Points on a hilly landscape, in no order, each with its height.
From any point a ball takes the steepest step (drop divided by distance) to one of its 2 nearest points. It stops when none of these is lower. Distance is the straight distance between rows; heights are no part of it.
j760: -10; 19; -3; -5; 23; 11; -57; -24; -1; 24; 19; -5; 22; -15; -12; -8; -5; 18; 29; -22  height 7.06
j671: 18; 18; -18; -21; -16; -3; 34; 31; 12; -11; -26; 10; -36; -8; 13; 6; 3; 2; 13; -11  height 4.23
j523: 22; 9; 8; 15; 13; 0; -5; 18; 25; 0; -24; -4; -7; -2; 17; 31; -2; -17; 19; -5  height 5.28
j42: 15; -13; -1; 6; -3; 3; 22; 22; 19; -15; 0; 31; -3; 44; 18; -4; -27; -2; -6; -5  height 4.47
j128: 1; 18; -3; -17; -4; -15; 7; -2; -17; 15; -21; -14; -23; -35; -9; -7; 39; -18; 12; -7  height 3.99
j342: -22; -5; -20; -14; -42; -1; 9; -11; -21; 32; 34; -3; -10; -18; -23; -30; 19; -17; 2; -10  height 2.42
j440: -9; 8; 9; -2; 11; 4; -13; -24; -24; -9; -11; 2; -3; -1; -10; -37; 24; 25; -14; 7  height 7.99
j518: 1; -19; -4; 21; -2; 11; 25; 19; 19; -19; 2; 17; 17; 29; 18; 27; -28; 3; -14; 13  height 5.04
j826: 3; 2; -16; -3; -18; 3; -10; 4; 22; 14; 26; 9; -1; 5; 0; 0; -17; -1; 18; -24  height 5.96
j295: 29; 9; 0; -13; 31; 4; -10; 11; 19; -9; -27; 30; -22; 32; 21; -48; -17; 14; 2; -12  height 3.58
j379: -15; -16; -19; 13; -46; 5; -2; -1; 11; 16; 43; -10; 14; -8; -9; 21; -15; -19; -3; 3  height 9.06
j426: -4; 0; -21; 2; -34; 4; 16; 4; 11; -13; 24; 2; 11; 7; -3; 2; -32; 31; -9; -3  height 8.70
j626: -20; 16; -21; -17; -14; 9; -16; -23; -17; 13; 26; 6; 4; -14; -17; -36; 12; 38; 6; -14  height 7.19
j416: -12; -9; -21; 5; -47; 3; 12; 5; 10; 1; 38; -10; 16; -9; -10; 17; -19; 12; -10; -1  height 8.90
j315: -3; -10; 4; 6; 13; 5; 41; 20; 7; -33; -32; -2; 2; 3; 17; 35; -7; -4; -27; 25  height 5.56
j94: 15; 26; 29; 11; 45; -4; -42; -4; 7; -4; -33; -28; 8; -20; 2; 27; 7; -6; 20; 0  height 6.69
j674: -4; -2; -15; -35; -2; 9; 16; 11; -19; 29; -10; 33; -43; -8; -7; -62; 33; -10; 9; -20  height 1.33
j857: 12; 12; -1; 8; -4; -1; 7; 13; 20; -17; -10; -11; 5; -15; 8; 44; -3; 1; 10; 6  height 4.59
j524: -18; -8; 6; -2; -24; -11; 20; -20; -34; 9; 3; -21; -3; -15; -21; -4; 31; -17; -19; 13  height 0.54
j462: 5; -17; 18; -2; 34; -6; -7; -10; -17; -13; -18; 22; -4; 39; 6; -51; -1; 4; -21; 5  height 1.21
j415: -10; -15; 9; -4; -5; -11; 18; -11; -24; 4; -9; -10; -11; -1; -12; -12; 26; -17; -26; 12  height 1.57
j589: 5; -25; 4; 0; 7; -6; 27; 12; -3; -25; -10; 18; -3; 41; 12; -18; -20; 12; -27; 12  height 3.70
j937: -13; 15; -27; -21; -24; 6; -12; -13; -3; 21; 36; -3; 2; -29; -13; -12; 6; 23; 18; -26  height 6.76
j728: 6; 38; 17; -2; 31; -5; -33; -10; -6; -3; -25; -30; 6; -32; -3; 32; 12; 6; 22; -3  height 7.18
j141: -13; 2; 6; 5; 17; 11; -50; -24; 4; 8; 34; 2; 28; 10; -7; -19; -24; 25; 12; -15  height 7.66
j822: 0; -3; 12; 20; -9; -5; -13; -5; 5; 24; 0; -29; 14; -21; 0; 49; 20; -46; 11; 9  height 2.74
j683: -4; 26; 3; 3; 15; 4; -18; -9; -13; -34; -1; -18; 15; -13; -7; 5; -20; 52; -2; 4  height 6.89
j96: 4; 4; 17; 4; 28; -7; -29; -18; -7; 11; -8; -13; 7; -3; -2; -9; 12; -3; 11; -6  height 5.86
j30: -11; -14; 27; 18; 35; -12; -4; -22; -28; -21; -21; -14; 13; 9; -2; -3; 10; 9; -34; 30  height 3.83
j754: -1; -11; 21; -2; 16; -14; 18; -9; -26; -12; -33; -13; -10; 0; -5; -2; 23; -7; -27; 22  height 2.65
j495: -15; -31; -12; 13; -47; 1; -16; -4; 8; 33; 50; -2; 13; 16; -4; 3; -14; -32; -3; -3  height 9.24
j800: 15; -1; -12; 2; -6; 3; -6; 18; 30; 20; 15; 26; -3; 18; 11; -1; -20; -19; 29; -24  height 5.50
j85: -18; 17; -5; -8; 0; 5; -9; -24; -23; -6; 5; -2; 4; -15; -14; -29; 20; 38; -10; 1  height 7.63
j433: 1; -31; 12; 8; 6; -5; 28; 8; -9; -14; -12; 6; 0; 34; 9; 1; -4; -16; -30; 21  height 4.36
j150: 18; 7; -15; -25; -20; -9; 41; 31; -3; 3; -21; 25; -45; -2; 6; -22; 11; -24; 10; -16  height 3.38
j34: 26; 19; 23; 7; 42; -7; -29; 10; 18; 0; -40; -8; -2; -4; 15; 25; 10; -22; 21; 0  height 6.03
j872: 0; -8; -1; 0; -31; -6; 31; 9; -3; 14; 1; -8; -13; -11; -5; 16; 21; -39; 3; 3  height 2.53
j645: -9; -26; 18; 38; 7; 17; -7; 3; 18; -1; 15; -16; 37; 12; 11; 49; -14; -21; -6; 30  height 2.87
j314: -5; -10; -3; 5; -8; 0; -2; -6; 8; -15; 24; 12; 16; 20; 3; -12; -35; 30; -11; -2  height 8.44
j542: 11; 26; -19; -19; -8; 2; -5; 9; 15; -19; 7; 17; -7; -1; 4; -12; -22; 39; 14; -22  height 5.65
j117: -3; -10; 23; 17; 14; -5; -26; -21; -4; 3; 4; -10; 19; 11; -4; 5; 0; -4; -7; 5  height 5.16
j81: -13; -9; 3; 11; 7; 1; -27; -29; -9; -6; 33; -1; 29; 20; -9; -19; -26; 37; -4; 0  height 8.08
j925: 1; 15; 1; 0; -10; -3; 13; 0; 3; -11; -12; -16; 2; -25; -2; 33; 6; 5; 1; 3  height 4.06
j292: -10; -18; 24; 17; 23; -7; -13; -26; -12; -11; 0; -8; 19; 19; -5; -5; -3; 7; -20; 20  height 4.57
j564: 3; 15; 6; -10; 30; 3; -43; -16; 4; 23; 2; 0; 2; -9; -5; -13; 3; 3; 26; -19  height 6.50
j790: -4; 14; -33; -26; -30; 8; -5; -3; 13; 27; 34; 7; -3; -18; -10; -4; -9; 9; 27; -32  height 6.43
j745: 20; 21; -16; -20; 22; 8; -13; 12; 20; -6; -2; 28; -20; 10; 14; -34; -23; 25; 19; -27  height 4.79
j824: -21; -2; -10; -15; -35; -10; 8; -13; -27; 21; 18; -20; -6; -32; -27; -3; 29; -11; -5; -2  height 1.59
j428: 4; 7; -2; -15; -26; -14; 28; 9; -17; 25; -9; -11; -27; -33; -13; 9; 35; -39; 14; -6  height 3.24
j251: 10; 27; -9; -9; 4; 6; -6; 1; 0; -32; -3; 1; 1; -8; 2; -11; -22; 58; 3; -5  height 6.30
j701: 5; 1; -4; 9; 5; 7; 28; 23; 16; -42; -13; 9; 5; 7; 16; 29; -29; 28; -14; 18  height 5.53
j286: -6; -36; 11; 11; -3; -2; 47; 22; -7; -3; -10; 4; 1; 23; 8; 27; 1; -37; -31; 30  height 4.84
j806: 6; -14; 11; 46; 19; 18; -11; 6; 28; -8; 10; 0; 35; 15; 20; 52; -17; -14; 3; 22  height 3.37
j686: -7; -17; 19; 33; 4; 7; -21; -4; 12; 18; 15; -25; 35; -11; 5; 60; 9; -38; 0; 34  height 2.12
j548: -5; 24; 15; 2; 23; -3; -27; -13; -8; -18; -10; -30; 16; -22; -8; 20; -3; 31; 1; 4  height 7.37
j848: 19; -12; -6; 11; 0; 0; 5; 19; 29; 5; 1; 32; -6; 38; 17; 0; -22; -19; 10; -15  height 4.99
j816: 15; -7; 9; -10; 36; -5; -14; 3; 2; 0; -24; 26; -18; 26; 11; -52; -2; -6; -1; -12  height 2.21
j361: -1; 19; -6; -11; -5; -9; 4; -8; -11; -3; -14; -18; -14; -27; -7; 2; 18; 4; 2; -3  height 3.19
j129: -16; 5; -22; -27; -25; 9; 14; -2; -20; 22; 14; 15; -26; -20; -16; -46; 32; 1; 8; -22  height 2.41
j961: 13; 2; -12; -32; 2; -2; 17; 21; -4; 18; -13; 34; -43; 7; 4; -54; 11; -18; 15; -22  height 2.34
j978: 0; -8; -2; 12; -28; -4; 15; 14; 8; 20; 4; -18; -1; -17; -1; 38; 18; -44; 10; 10  height 1.88
j915: 8; -8; 13; -4; 22; -3; 11; 1; -16; -32; -28; 14; -11; 30; 5; -33; -5; 19; -30; 16  height 2.68
j345: -11; -25; 3; 13; -6; 8; 41; 19; 6; -8; -7; -6; 11; 0; 10; 46; 4; -25; -21; 36  height 5.15

Write out the way that a ball takes from each point below.
j345: j286, j433, j589, j915, j462
j745: j295, j816, j462
j548: j683, j251, j542, j745, j295, j816, j462
j523: j857, j925, j361
j440: j96, j117, j292, j30, j754, j415, j524
j564: j96, j117, j292, j30, j754, j415, j524
j379: j416, j426, j314, j81, j141, j760, j564, j96, j117, j292, j30, j754, j415, j524
j671: j150, j961, j674

Call two points neighbours if one is among the 2 nearest of the other. Go from one point of each pair to the other, from neighbour to neighbour, staying as low as possible. Name the highest point that can't be avoided.
j674, j524: j342
j361, j686: j128
j361, j462: j548
j686, j978: j822

Where does a ball stop that starts at each point below?
j495: j524
j94: j361
j315: j462
